Each row is a point on a tangle of strands that fork and nearly touch. The rows are in no order.
Two points are linked if the straight distance between their rows is under 75.1.
Z914: [-16   1  -4 -18 -20  13 -18  12 -20 -15 -13 -19   3 -10 -11  26  -4  -4
 -36 -24  -2   1   0  26 -13  28  29  -5 -11 -14   2  26 -11  20  -1   5
 -13 -18  16]
Z956: [-26  -8  -8   4  13   2  -1  23  -4  16  10 -16   2  22  -1  -4  -2  10
  23  35 -14  -4   1 -11  23 -17  13 -29 -26  -2 -15 -18  -8  -6   7   3
   3 -18 -24]
Z292: [ 25   9 -25 -19  -1  -8  10 -22   9 -17  -1  10   5   0   1  -6  -9   8
 -23 -19   7  19  14  -2   1   7  -1  20  12  -8  21  -9   0  22 -10   3
  -6 -13  36]
Z962: [ 13   8 -26 -19 -17   5   8 -20 -26  12 -17   3 -15  17  -6   0  19  -5
  24   5  14  41   1 -22   5  -5 -11  28 -30 -10  -3 -31  -1  15   1  18
  -4 -16  -2]
Z164: [ 16   5 -54 -17 -14  -1  17 -20 -18   1 -14  -1 -11  18 -13  -3   5  14
  -1 -13   9  42  14 -16  -4   0  -3  22 -20 -12  12 -26  -9  24  -9  10
  -3 -25  12]
Z754: [  3  13   3   0 -25   0  10   1 -57  18 -18  14 -18  -1 -13  34  21 -11
   5 -27   3  21 -14   8 -32  13  -9  30 -12  10 -15  15   0   5  17  21
   4   7 -14]
Z15: [ -7   0  16  18 -11   0   1   7  -6  27   1  19 -18   1   2   8  -6   1
  34  18   1   0 -33  26 -12 -32   3  21   2  18  -7 -11 -12   4   5  18
  -9 -23 -14]
Z500: [ 27   8  15  17   3   3 -15 -20  45 -22  14 -16  11  -1  17  -9  23 -21
 -13 -13 -12 -19  16 -15  -4  20  -1  -1  24   0  25  10   0 -18 -17 -27
 -10  13  25]
Z898: [ 11  -3  -2  20   6  17 -16 -18  50 -19  24   2  23  -9  23  -4   1 -10
  -6   1  26  -9  -9  23  12   6  24   1  28  -7  26  -6  10   6 -20  -9
 -26 -20  22]
Z578: [ 12   3  -2  -6  -4 -14   9 -29  21  -4   9  15 -13 -17  12 -14  -8   3
   8  -3   4   3  -1   1 -15  -4   1  33  26  19   5  -5  10  -4  -7  -3
  -8   4  11]
Z888: [ -1  11  21   7  -8  14 -35 -28  42 -19  22  11  10  -3  -3  -4   9 -29
  13 -14  11 -22 -12   2   9   2   8  27  15   6  18  -4  10 -11 -14 -28
 -10   3   6]
Z666: [  8 -24 -46 -21  -5  -7  32  -9 -11  10 -21   2  -9  14  -9  -5  -3  22
   1   3   9  31  18 -18  -5  -9  13  -3 -22  -9  -9 -28  -5   9   5  -2
   6 -20  -5]
Z932: [ 16  10 -27   2  15 -16  23  18 -27  27 -24 -12 -19  23 -13   0  16   4
  -4   0   4  22  25 -41  14 -18 -43 -15 -42  -6  -7  14 -11  -5  -6  20
  25  11 -12]
Z319: [-22 -19  29 -12 -11  12  -7 -16  20 -12  16   0  30 -37   9   9  -4 -28
  16   8  23  -9 -26  20 -11   5  26  13  10  -2 -15  -7  23  -3  22 -13
 -21  10 -20]
Z299: [-15   4  20  17   4   7 -41   2  33 -10  19   0  13  22 -10  -7   9 -14
   7  -7 -18 -29   2 -16  21  -4   7 -13  11   6   5  -3   3 -16  -8 -30
   7   0 -11]
Z241: [-19   9  36   6  -2   6 -14  23  -8 -14   1   4  11   4  -4  16   4 -11
  -7   0   2 -18 -14  20  15   6  -4  -9  -2  -8  -2  20  10  -3   9   3
   1  23  -7]
Z862: [ -6 -12  16   1   9  -6  11  -2  20  -6   6  15   8  -1  22 -13 -17   7
  -4  13  33  -9 -17  10   2 -23  -8   5  12  -1  -7  -4  17  -4  -7  -1
   7   6  -3]
Z84: [  1 -19  15  -2  13 -10   7 -20  31 -12  12  16   1 -15  24 -11 -14  -1
  -8   3  22 -11 -12   5 -14 -10   2  23  37  10   4   0  19  -7  -6  -5
  -4  21   4]
Z949: [ 23   0 -13 -10  15  -1  -9 -18  28 -19   1 -13  20  22  -3 -27   6 -10
  -6   3  -8  -8  32 -42  16   7 -19  -2   5  -1  23 -17   3  -3  -6 -24
  13  10  11]
Z384: [  0   9   2  10  -7  11 -11  18  16  -9   8  23 -13   1 -10  11 -16  21
  -8 -25   7  -1 -33  40 -11 -17  13  13  23   7  20  -5  -8  19 -13  24
 -15 -21   8]
Z784: [  2 -11 -25  -5  22 -12  28  29  -4  11  -8 -33   4   9  18 -20  -7  17
 -16  35 -13   4  33 -19  12   5  -6 -49 -10 -16  -8   2 -12  -9  -6  -9
  24   6   1]
Z453: [  2   6 -18 -35 -17  -8   1 -37  -1  -8  -8  16  -3 -15 -29  -2  -4  -6
  13 -24  24  15  -5  -8 -17   7   6  42  -6   2   2 -19  22  11  -4  -1
 -13 -16  -7]
Z628: [  1   8  20  29  12  20 -38   1  47 -25  15  -4  21  13  -5   2  -1 -12
 -20 -22 -10 -40  11  -3  18   5  24 -33  22  -5  17   1  -3 -20 -16 -41
   3   9  -8]
Z174: [-11   1  -7   2  -7 -10  15  37 -44  14 -28 -12 -11   2  -8  22  -7   3
 -32  -9 -10  12  11  10 -15  13  -5 -23 -23  -9 -19  30 -10  -3  10  19
  13  14 -16]
Z119: [ 19 -13 -28 -20  -1 -12  19 -19  12 -16  -3  -5  11 -10   7 -13 -20  25
 -30 -20   3  15  14  -2 -10  10   9   2  22  -1  10  -5  -2  18  -3  -9
  -6   0  18]
Z475: [ 14   1  15   8   7 -17  21   4  -5  13   0  -4   0   5  31 -12   9 -10
   1  37  16   6   1 -24  18 -22 -45   7 -18  -1 -14   0   9 -10  -1  15
  11   4   0]
Z288: [  8  -6 -17  11   4   2  -6 -10  29   5  23   7  -3  -5  13 -10  -6  13
  24  12  -5   8  -9  23   1  -6  18   4  14  15  10 -20 -10  11  -6  -9
 -23 -36  25]
Z415: [ -3   6 -18  -2   8 -18  19  34 -47  17 -28  -8 -27  -2 -19   2   0  10
 -26 -23 -25  13  21 -10 -20  14  -3 -17 -14   3 -17  37   0  -4  10   3
  21  22 -12]
Z750: [-13  -1  -9  14 -15  12  14  35 -32  21 -18 -11 -22  -2  -4  19 -13  20
  -1  -7 -17   1 -21  35 -31  -8  19 -15 -10   5  -7   5 -24   8  10  20
  -1  -9 -23]
Z329: [  1  10   6 -11 -19  -8  15 -16 -27   2 -15  25 -12 -14  -5   6   6  -4
   2 -20  13  11 -16  -2 -23   0 -18  37  -8   9 -12   3  13   0  10   8
   3  14 -19]
Z825: [-11  -1   9   4  16  -5 -19   0  21 -19   9   0   6  -6 -24  -6 -14   9
 -18 -23 -23 -31   1  11 -14   1  22  -7  27  19  -3   9   6  -8   5 -34
  11  20 -14]
Z286: [-24  -4  30  41  10  27 -21  22  27  -6  16   1  18   9  27  -5   1  -5
  15  23  -1 -23 -20  21  24 -10   5 -24   8  -7   3   9  -1  -7  -7   4
 -10   1   3]
Z160: [-41  -5   6 -23  -2  -8   5   2 -11 -16  -1  11   5  -3 -29  -3 -24   5
 -11  -9  17 -16 -13   8  -7 -10  11  -1  -2   1 -14  -7  11   1  14   0
  19   3 -32]
Z399: [  5   8  13   5  14 -15   9  25 -26  16   0  -1  -3   3  -2   1   8 -19
  -6   4  -6  -9  17 -19   2   6 -38 -14 -11   3 -22  30  14 -12  18   1
  25  43  -8]
Z27: [  0  11   7  -9 -15   3  11  -2 -57  14 -34  -3 -13   6 -15  22  24 -14
  -8 -14   5  24  -1 -12 -14  16 -22  13 -33  -6 -16  16   3   4  12  19
   8  12 -10]
Z638: [ 12   3   8   7 -15  -1  -4 -22  15  15  12  11   0   4  34  -4  12 -18
  33  29  18  21  -9   5  15   2  -7  29  -4   7   0 -11   1   3  -5   4
 -17 -18  23]
Z111: [-28  -4   9  -5   8  -6  -2   1   7  -2   2  10   7  -7 -17 -13 -29  11
   0  -1  -6 -22 -16  14  -8 -13  19  -6  22  13  -5   0  10  -3  17 -15
  10   6 -29]
Z89: [ -7  12 -20 -17   5  -3 -15  -2   0 -14   1   1   4  18 -34  -1   3   6
  -8 -22 -11   3  15 -21  11  -2   5  -3 -15  -1  12  -7  -8   3   6  -8
   9  -4  -4]
Z434: [-26 -19  23  32  14  20 -26  16  32 -10  19 -14  14  12  17 -11  -6  -3
   9  37 -11 -34  -8   2  26   1  22 -45   4   3  -1   1   0 -11   4 -25
   0   2 -18]
Z740: [ -3  17  -3 -17 -16  -1  -7 -32 -15  -8 -17  20  -7 -16 -22  15  21 -12
   8 -32  14  13 -10  -7 -17   9  -9  51  -9  -4   1 -10  16  12  -2  12
 -15   0  -8]
Z449: [-20  10  16  20   0   6  -8  44 -18  12  -1 -15 -11  16   2  18   8   1
   9  20 -17 -10 -12  12   6  -8  -3 -38 -20  -9  -9  19 -23  -6  13  30
   9   4  -3]
Z566: [-17  -3  23 -20 -14   2  -8 -15  -4  -9  -1  10  22 -23 -15   7   0 -28
   9  -7  19  -9 -16   1   2  18   4  18  -6  -9 -11  -2  28  -9  17 -13
  -2  13 -26]
Z790: [  2 -29 -31  -4   9 -10  39  16  -2  17  -2 -28   2 -14  26  -2  -7  26
   3  36 -17  14  22  -1   5   2   1 -40  -5 -11 -12 -16 -15  -4   6  -7
  -1 -13   2]
Z622: [  6   4  -1 -17  -9  18 -20 -32  28 -27   4   8  23 -13  -2  10   5 -26
   8 -11  40  11 -10   8  13   5   3  25  -3 -17  18 -18  19   7 -18   5
 -24 -15  13]
Z916: [  0 -27  -5 -12 -11   4  23  -4 -16  -2 -13 -12  14 -22  25  14  -9   7
 -21   8  15  18   0  20 -13  16  19  -5   0 -12  -4   4  -9   4   4   6
 -17 -10  15]
Z218: [ 19  -8 -21 -25   3  -9  19 -15 -25  12 -18 -22   1  -3   6 -27  17  -3
   0   7 -11  14  30 -35  15  10 -13   0 -18 -10  -6  -9   3  10   5  -7
   6  10   6]
Z48: [ -6  14  38   5  -4  10 -26  -1   0   1   2  12  10  -4  -2  17  26 -32
  -1 -15   7 -22  -4  -4   8   7 -17   3  -7   1  -5  15   8 -17  11  -2
  -2  37   0]
Z855: [ 21   4 -12  -5   5  -3   6 -10  15 -23  -2  -1   7  13  14  -9   1   7
 -23   2  16  16  23  -2  10   9 -23  -4   8 -19  26   5   1  12 -16   7
   0  -5  42]
Z830: [ 22  19  -1   5   1 -12   4   6 -12  11  -1   1 -17  -8  11   1  17  -1
  -4  -9 -21   6   9  -1  -7  12 -22   6  10   5  -5  26  -1  -4   1  -1
   0  14  20]
Z265: [-19  -4   3   3  -7   5  -4  37 -39   0 -11 -16   4  14  -5  27   2   3
 -14   2   6   7  -1  13   1   5  -3 -30 -26 -19  -7  30 -16   0   6  27
   4   3  -4]
Z281: [ -7  11  15  10  -6   7 -52 -13  39 -19  18  16  19  11 -21   2   9 -25
   2 -28   4 -28  -2 -18  16   3   6  13  10   8  11 -15  10 -13 -16 -36
   4   0 -15]
Z206: [ -8  22  -9   1  -8  -6  -8   3   0  -9   4  21 -22   0 -32  17 -13  17
  -2 -35   2   0 -21  19 -20 -11   2  26   6  10  10   1  -8   8  -3  22
   2  -9  -2]
Z700: [  6   0   6  -3   1  24 -17 -10  47 -22  13   9  22 -21   9  17  -2 -11
   5   0  40   0 -27  29  13   0  25  13  19 -13  15  -9   4   3 -17   4
 -33 -19  14]
Z616: [ 31  -1  -4 -24  -1  -6  14 -50 -10   9  -4 -13   1 -15  16 -28  16 -14
   4  12  -5  15  36 -40  -2  12 -18  16   4  -6   3 -15  13   8  -4 -16
  -4  19  14]
Z799: [  0 -18  15  -8   0  -2  -5 -12   5  -1   2 -10  25 -26   9   6   5  -8
  -8   1  -3 -13   5   7 -17  16  13  -6  12  -2  -2  16  12  -8  11 -16
 -14  23  -3]
Z879: [-11 -12  19   2  -9  14 -19 -25  40  -4  17  10   9 -20   7  -3  -5 -23
  14   9  24  -8 -27   8   2  10  19  28  22  10   1  -7  17 -13  -2 -25
 -25   1  -9]
Z106: [ 16   5  10  28   5  11 -23  -8  52  -9  25  -3   5   3  22  -6  10  -7
  -1  -2 -10 -25  -7   8  13   8   5  -5  29   4  25  11  -9  -1 -24  -8
 -10  -5  25]
Z357: [ 22  -3   5   0  -6  -7  15  -3 -13   5  -7  -4 -11 -26  26  -2  11   0
 -28  -6 -23   5   7   3 -27  20  -7   9  17  10  -6  29   2   0   2  -4
 -13  26  22]
Z734: [ 39 -17 -23 -18  13  -9  12 -30  13  -8  19 -12  20   0  16 -39  -7   5
  10  32   6  21  32 -32  14   1  -1  -2   1  -4   1 -31  11   5  -5 -25
   0  -8  16]
Z950: [ -6  14  17   1  13 -10  -4  20 -42  17 -18   0  -1  12 -26   6  15 -27
  -5  -8  -5  -6  18 -32  17   5 -25 -15 -30   5 -18  23   5 -18  18  12
  23  28 -25]
Z491: [ -5 -10 -12   5   2  -5  20  16   2  14  -6  21 -29   3  -7   4 -27  36
   0   3  -3   0 -18  30 -20 -33   2  -2  20  17   3 -25 -14   2 -10  13
   6 -25  -7]
Z573: [  5   4 -10   3  14  -7 -11  -6  12  -8  10  -8  19  33   5 -25  13 -15
   8  17  -2  -4  16 -44  33   2 -16 -15 -17   1   6 -13   7  -5  -6 -24
  15   2   6]
Z168: [  4  24  11  -6   7  -4 -22   5 -23  -4  -9   0   1  15 -36  11  14 -24
  -7 -17   0 -12  22 -41  23  -1 -26 -11 -32  -2   1  11  14 -16   4  -7
  17  28 -17]
Z641: [  1   8  21 -22 -21  20 -23   1 -20 -15  -8  -7  18 -13  -2  30  15 -27
   3 -12  22  10  -7  16   8  28  -2  10 -14 -19   0  19  11   5   2  16
 -16   6   6]
Z496: [ -4   9 -13   4   2 -11  10   5 -10   1 -11  26 -33  19 -12  10 -16  26
  -4 -15  -7   1 -18  18 -16 -26  -8  26   8   9  -3  -5  -9   9  -6  23
  17 -15 -15]
Z330: [-19   4  21  26   8 -10   3  34 -10  11  -6  21 -21   8 -12  -3 -12  13
  12   9 -18 -22 -14  14  -6 -32 -22 -13  -6  12 -20  13  -1  -3   9  17
  24  18 -23]
Z327: [ 25  10 -29 -10  12 -10  16   8 -28  17 -23 -21 -15   6 -11 -12  21  -3
 -14   1 -15  20  34 -40  10  16 -28  -5 -27 -13   0   6  -1   5  -5   6
  10  17   6]
Z349: [ 25  -8 -25  -1  -3   9  20 -14   2  14   4  -2  -6  -6  22  13   9  13
  20   9  -3  27  -2  16   1  -1  16   8   2   5   5 -19 -18   9  -5  11
 -26 -40  22]
Z410: [ 22 -37 -23 -22  16 -17  27 -22   8   7   1 -17  14 -12  22 -27 -12  15
   3  31   6  13  28 -23  -1   2   5 -14  14  -5  -6 -25   3   4   8 -20
   4  -5   7]
Z681: [-22   2 -29 -11  11  -4  -8   5   2 -21  -7  -7   2  18 -26  -5 -20  24
 -19 -14 -16  -6  23 -13  11  -5  16 -28  -4  -4   5  -1 -14   3   3  -8
  11  -2  -7]
Z822: [  6  11  10  10 -17   9  -1  -9  -4  27   1  11 -18  -3  10   7  18  -3
  38  17   6  10 -25   7  -4 -13 -10  41 -10  19   0  -9  -9  -5  -2  16
  -3 -18   3]
Z228: [ 13 -17   5  -6   8   3  -2 -41  25  -9  21  -9  19 -16   8 -17   5 -16
  21  10  -9  -3  21 -23  -4  12  15  10  19  17  -3 -13  15  -7   6 -34
 -13   6  -1]
Z841: [ -2  23  25 -10  -4   0 -27 -19 -10  -8 -11   5  15  -6 -18  10  22 -38
   2 -19   2 -10  12 -32  15  13 -12   9 -17   1   6   3  18 -12   2 -15
   4  29  -9]
Z237: [  7   8  12  27  15  -1   2  27  16   0   9 -13 -11   0  26   0  -7  19
 -16   9 -19 -10  -8  34  -1   2  -2 -25  17  -5  19  22 -22   8 -18  18
  -5   2  27]
Z229: [  1  -8   9   8  10 -13  -2 -15  27  -5  19   8   1 -21   2 -10 -10   6
   2 -21 -26 -27  -3   0 -26   4  17   7  47  23   0  12  -6 -10   7 -27
   0  20  -7]
Z539: [-17   4  15  32  -1  -4   4  20  -1  25   6  23 -21  11  -6  -2 -10   8
  29  23 -11 -17 -31  18  -6 -41 -19  12   0  24 -13  -2  -5  -5  -2  22
  17  -7 -17]
Z11: [ -1 -12   3  12  -1 -10  15  19  13  -1   2   9   0  11  25 -14  -8   1
   8  23  15   4  -1   1  16 -16 -22  -6  -8  -5  -2  -3   4   1  -5  13
  18  -1  -2]
Z630: [ -5 -21 -46 -36   5  -9  23 -17  -4  -5  -6  -1   7  -8 -21 -16 -19  20
   6  -1   7  28  11 -10   0  -4  26  -2  -8  -1  -8 -34   7  12  12 -15
   2 -20 -20]
Z446: [ 11  15 -18  15  -3   4 -13  -5  17   9  16   5  -8   8   3  -7  12   3
  17   8 -27   2  -5   2   4  -3   4   4   8  15  15  -7 -14   1  -3  -9
  -5 -17  24]
Z137: [ -7   8  -2  -6  -8  -7  -1 -15 -13   2  -7   7   4  18 -18  10   9  -4
  22   1  23  19  -3 -17  11  -6 -14  16 -32  -8  -3  -9  -3   6   5  18
   5 -15 -12]
Z811: [  1   9  10 -33 -18  10  -3 -24 -25 -11 -16  -8  12 -19   3  11   1 -22
 -24 -18  18  16  10   1  -7  34  -1  18  -6 -14   0  10  16  15   2   5
 -12  15   9]
Z797: [-15 -11 -17   8 -10   4  21   9 -18  30 -10  -2 -10   5  -5  16   7  10
  24   9 -15  17 -18  13  -8  -4  19   0 -17  -1 -17 -27 -21   0  16  11
  -7 -35 -12]
Z117: [-37 -19   8  17  10  28   1  23  -2   7  12 -19   2  15  -2  -5 -26  19
  26  36  -3  -6 -17  20  15 -26  28 -45 -10  -7 -10 -19 -12  -2   3  14
   0 -24 -24]
Z471: [-22   6   2  22  27 -12  -9  33  -7   8   7  12 -19  28 -13 -11  -9   7
   0  11 -26 -19   1 -12  14 -23 -24 -25  -7  10  -9  18  -3 -13   2   5
  32  14 -13]
Z66: [-24  -4   0 -36 -11   0  -7  -1 -12 -17 -14   4  13 -11 -27  11 -16 -11
  -4 -16  35  -2 -13   2  -1   5  10   9  -9 -15 -12  -4  17  -5  15   6
   2   7 -25]
Z804: [  5  13  -2  12   0   8  -5  16  10 -13   4   1  -6   0  16   7  -8  14
 -24 -15  -2  -3 -17  40  -7   0   2  -7  29  -1  24  15 -12  12 -10  27
 -10  -7  27]
Z980: [  2  -3 -19  -8   9 -11   8  15   0 -13  -6  -9  -6   8  -8 -15 -14  21
 -28 -15 -22  -8  28 -11  -3   8  10 -38   6  -2   4  13 -10   2  -1 -10
  11   9  10]
Z892: [ -6   4 -23  -3 -22   5   9   2 -27  29 -10  -3 -15  -2 -10  14  17   9
  20 -12 -26  15  -7   9 -24  12  22   9 -10  13 -14   3 -20   9   8   1
  -9 -21   2]
Z337: [  9  -4 -12  -6  20 -18  11  21  -5  -8  -2 -17   1  11  -2 -28 -10  16
 -22  12 -13 -13  32 -24   9  -2  -9 -31  -2 -12  -2   9  -2 -13  -3 -14
  22  22   1]
Z659: [ -5  15   9 -18 -13  15 -15 -12   2 -19  -4  12   8  -2   0  11   2 -12
   3  -9  40  12 -14  16   8  11   0  32 -10 -17  12   3  12   5 -12  25
 -13 -15   6]
Z36: [  0 -20  31   5   3   5   2 -13  31  -6  19   6  23   7  39 -21  -2 -13
   7  34  42  -3 -11   1  17 -10 -15  12   1  -6  -4 -11  26  -5  -3   4
  -2   8   3]
Z259: [-17  -2   3  31  -1  13   8  44 -24  19  -9  -7 -23  13   5  26  -6  23
  11  23 -10   0 -20  31  -9 -23  -7 -19 -14  -4  -1   3 -26   2   3  41
   2 -16 -15]
Z216: [-17  -9  14 -11 -14  19   4  27  -9  -5  -1  11  15 -20 -11  28 -26  -1
   6   0  37   2 -41  48 -14  -8  18   4   2 -16  -3 -10   5   3   5  27
 -16 -23 -22]
Z880: [ -9   7 -17  -6 -15   3   1   3 -39   4 -23 -10 -12   1 -21  25  15  -6
 -18 -22   2  21   6  -4  -3  15  -3   3 -28 -15   2  11  -4  14   3  16
   1  -5  10]
Z213: [ 14 -25 -17 -14 -24   3  46  -9 -29  19 -26  -8  -5 -24  27  11  -1   8
 -10   7   1  28  -4   9 -19  11  14  11   4   3 -19 -18  -4   4  11  -1
 -17 -18   0]
Z906: [  7  -2 -16 -19  -6  -4   3 -31  14   1   8  17  -1  -8  -9 -15  -2   1
  18  -6   5  12  -2  -6  -5  -4   7  35   2  12  -5 -24   3   8   2 -17
  -6 -13   1]
Z845: [  9 -14  28   0  -4  -8  21   0 -13   5  -3  -8   5 -36  31   4   1  -1
 -19  -1  -8 -11   3  13 -31  17  10   6  29   2  -6  24   3 -12  20  -8
 -11  36   7]
Z64: [  2  -1  -8  15 -13   0  14  17 -27  28 -19   9 -32 -13  -1  16  -6  19
  -1 -11 -35   8 -20  26 -33   4  16   2   6  10 -10  10 -15   5   5   9
  -5 -12  -7]
Z532: [  5   1   5  -8  -8   1 -12   1  -1 -16  -2 -21  11 -14   1   7   1  -3
 -26 -23  -6  -9   7  12 -10  34  24  -5  12  -7  11  21  -8   5   0  -6
 -22   5  10]
Z418: [ -4   0 -20 -12 -30  11   0  10 -35   0 -18 -10  -8   5 -15  22  -2  -1
 -25 -26   8  26  -5  16 -14  21  17  11 -23 -19   3  17  -8  22  -3  11
 -20 -31  14]
Z321: [ -8  19 -14 -23  -6   2 -30 -20  -1  -9   1   6   4   8 -48  -2  13 -18
  18 -17   3   1  15 -40  20  -3  -4  20 -18   3   5 -21   3   4   5 -15
   7  -9 -11]
Z538: [ 22   8  20  13   9   7 -24  -1  33 -31  12 -11  18  10   0   5   9 -20
 -31 -32 -11 -25  18 -12   0  21  11 -19  26  -6  19  14   1 -17 -16 -34
   1  15  14]
Z542: [  0  10 -12 -10   4  -5 -15  -6 -15  -5  -5   0   2  29 -22  -6  17  -6
  10   3  25  10   7 -32  25 -14 -38   9 -34 -17   0  -8   5   5 -10  19
  16  -4   0]
Z713: [ 28  -5   4 -22  11 -10   9 -36   5  -4   3 -18   5 -20   7 -20  17  -9
  -5   8 -19  -5  26 -34 -10  17   4   4  17   2   1  -3  14  -7   3 -30
   1  28   1]
Z989: [  2   8   5   2   5  -2 -18  -4   1 -11  -2   2  20  29 -10 -12  19 -24
   9   8  18  -3  18 -37  41  -3 -33  -5 -24 -13   3 -10  11  -2 -15   5
  11   3   6]
Z430: [-22  12  22   8  -5  11 -16  19  -5 -10   1   7   8  15  -9  16   2   1
   3   5  23  -4 -24  15  20  -8  -6  -4 -17 -12   2  10  10   3   1  28
  12   0  -7]
Z235: [ 10  -4   1 -32  -8  -8  25  -4 -40  -4 -29 -11   5 -18   9   2   1  -9
 -37 -16  12  10  22  -7 -12  21  -8   4 -13 -21 -14  18  18  11   6  12
   6  21  -4]
Z236: [  8  -6  23  10 -12   5   1  -7  23  13  11   1  10  -2  50  -7  11 -19
  16  35  27   2 -10   8  15  -3 -17  15   8   0   0   3  12  -7 -15  15
 -10  -5  23]
Z938: [ -3 -15  22  25  16  11 -21  20  26 -14  17 -21  13   4  19  -4  -5   8
  -6  13 -21 -33   4  20   4   5  25 -50  24  -2   5  14  -9 -16  -3 -24
  -2   9   0]
Z371: [  6 -12 -23  -3  16  -6  17   0   1 -11   0 -14  -9  -9  12  -6 -21  34
 -30  -8 -19   2  14  15 -15   3  23 -23  25   1   0   4 -16  17  -5  -5
   3  -6  14]
Z973: [-24 -21  -3   0  -6   2  11   2  -3  21   8 -11   1   5   4   2  -2  -1
  28  26   2  11 -12   8  15  -5  17  -6 -20  -6 -13 -26  -8   0  18   6
 -14 -26 -15]
Z451: [-12  -5  -3  14   7   1  19   9  10  15  12  10 -22  -6   3  -7 -22  39
  13  11 -28 -18 -16  36 -17 -22  18 -10  22  24   2  -6 -15   5  -6  -1
   1 -10  -6]
Z704: [ -3  -2   3  29  18   2  -4  27  20  -3  15 -18   2   6  13 -17  -8  21
   0  19 -24 -17   5  10   5 -15  12 -43  19  -2   6   9 -16  -6  -9  -9
   2  -5  13]
Z99: [  8 -10  12   7  10  -9 -13 -33  42  -2  29   8   5 -20  15 -23  -5  -7
  11  -4 -20 -22  -1 -22 -19   7  12  20  41  27   5  -1   8 -17   0 -38
  -3  15   1]
Z924: [  8  17  18  37  17  -1 -23   9  38   3  31  10  -9   0  12 -12   6  -1
   6  -3 -26 -35  -1   1  -2  -5  -8   7  27  15  12  21  -8 -14  -9 -15
  -3  11  11]
Z37: [ 13  22   5  22  14  -1 -26  -5  23   9  24  12 -19  13  -1   5  17  -6
  15 -16 -32 -21  -4  -8   5   5  -5  10  12  29  13   2 -11  -6  -3 -15
  -3   2  18]
Z953: [-24 -14   8 -14  -9   6   8  11  -8  -7  -6  -5  14 -14   2  22 -16   9
  -7  -4  21  -2 -21  37 -10   3  21  -4   8 -14  -4  -3   1  -1   5  10
 -14 -13  -1]
Z581: [ 13  18 -24 -10  10 -15  14   9 -33   8 -25   9 -26   1 -37   7   1   5
 -27 -42 -28  10  31 -25 -15  12 -12  -5 -11   8 -15  18   7   4  10  -8
  17  18 -10]
Z30: [ 17  12  21   6   6 -21  23   7 -18  10  -6 -11  -1  -7  25 -17   9 -17
  -5  13   1  -3  13 -31   0   0 -40  -9 -10  -3 -18  12  18 -13  13   3
  23  35   3]
Z525: [-29   2  21   8 -11  14 -14  24 -14  -5   3  18  -2   7 -27  26 -11   1
  17  -2  26  -7 -32  35  -6 -21   3   4  -8  -2  -7   3   0   0   1  33
   1 -14 -24]
Z594: [ 15  17  -2   3   7  -9   5  11  -1  -3  -4   4  -8   5   7   3  14  12
 -10  -7  -1   5  13   5  10   1 -31  -5   0  -2  11  19  -1  -2 -12  15
  10   0  26]
Z242: [ 12  25  -5   5  11  -9  -1   7 -26   7 -14   5 -16  28 -27  13  15  -8
   7  -8  11  19  14 -29  19  -9 -43  -2 -39  -6   1  18  -5   6  -4  23
  22   8   6]
Z82: [-15 -31  21  14   5   7  16  11   7  18  16  10  -6 -15  13 -18 -34  24
  18  34  -9 -17 -25  23  -6 -31  18  -8  23  23  -8 -25  -1   1   4  -6
  -2  -4 -22]
Z221: [ -1  16 -12  22  24  -9 -11  32   4   7   8   7 -20  32 -20  -6   7  10
   5  -5 -28 -10  19 -26  20 -14 -23 -26 -11   7   8  12 -18 -17  -9  -2
  22   4   8]
Z996: [-38 -12  26  23   6  19   1  19  13   9  15   1  -2  -4   3 -15 -35  27
  22  39  -8 -14 -14  28  10 -32  20 -29   6   8  -4 -17  -6   6   5   1
   0 -12 -25]
Z188: [ 36   5 -28  -7   7  -5  -9 -35  32 -15  16  -8  23  11   3 -36   4  -5
   2  13  -6  13  30 -34   9   1  -2   5  10  -1  27 -33  -4  10 -11 -28
   4  -3  18]
Z793: [ 16 -19 -15  -4 -16   4  31 -15 -17  33  -9   3 -14 -19  22  19   3   4
  11   8   1  31 -22  19 -23   5  18  25   6  10  -9 -21 -12  -1   1  10
 -22 -24  12]

A fork is a point with three links, a tip a point with one. Leave the first point through the second and follow the links. Name the first fork or tip that comes.
Z916, Z953 | Z862
Z996, Z117 | Z581
Z956, Z117 | Z286
Z281, Z888 | Z542
Z228, Z99 | Z106
Z106, Z898 | Z235

A fork is a point with three links. Follow the links from the first point to the second and name the forks in between, in order.
Z538, Z916 | Z106
Z841, Z453 | Z862
Z790, Z740 | Z980
Z962, Z734 | Z542
Z898, Z36 | Z106, Z862
Z681, Z36 | Z980, Z862

Follow the links from the first point to the second, and from the first to the third. Name the last point that the two ways share.
Z822, Z27, Z48 | Z862
Z66, Z410, Z630 | Z542
Z594, Z539, Z399 | Z862
Z734, Z160, Z962 | Z542
Z953, Z700, Z628 | Z106
Z538, Z641, Z430 | Z106

Name the points in between on the shortest way along the links from the first point to the second, in order.
Z84, Z916 | Z862, Z11, Z475, Z30, Z399, Z950, Z168, Z841, Z48, Z241, Z430, Z525, Z216, Z953
Z799, Z119 | Z845, Z357, Z830, Z594, Z855, Z292
Z996, Z581 | Z117, Z956, Z973, Z797, Z892, Z64, Z750, Z259, Z449, Z265, Z174, Z415
Z825, Z37 | Z111, Z160, Z66, Z566, Z319, Z879, Z888, Z281, Z299, Z628, Z538, Z500, Z106, Z924
Z666, Z628 | Z164, Z962, Z137, Z542, Z242, Z932, Z327, Z218, Z616, Z713, Z228, Z99, Z229, Z825, Z111, Z160, Z66, Z566, Z319, Z879, Z888, Z281, Z299
Z914, Z862 | Z418, Z880, Z27, Z754, Z329, Z740, Z453, Z906, Z578, Z84
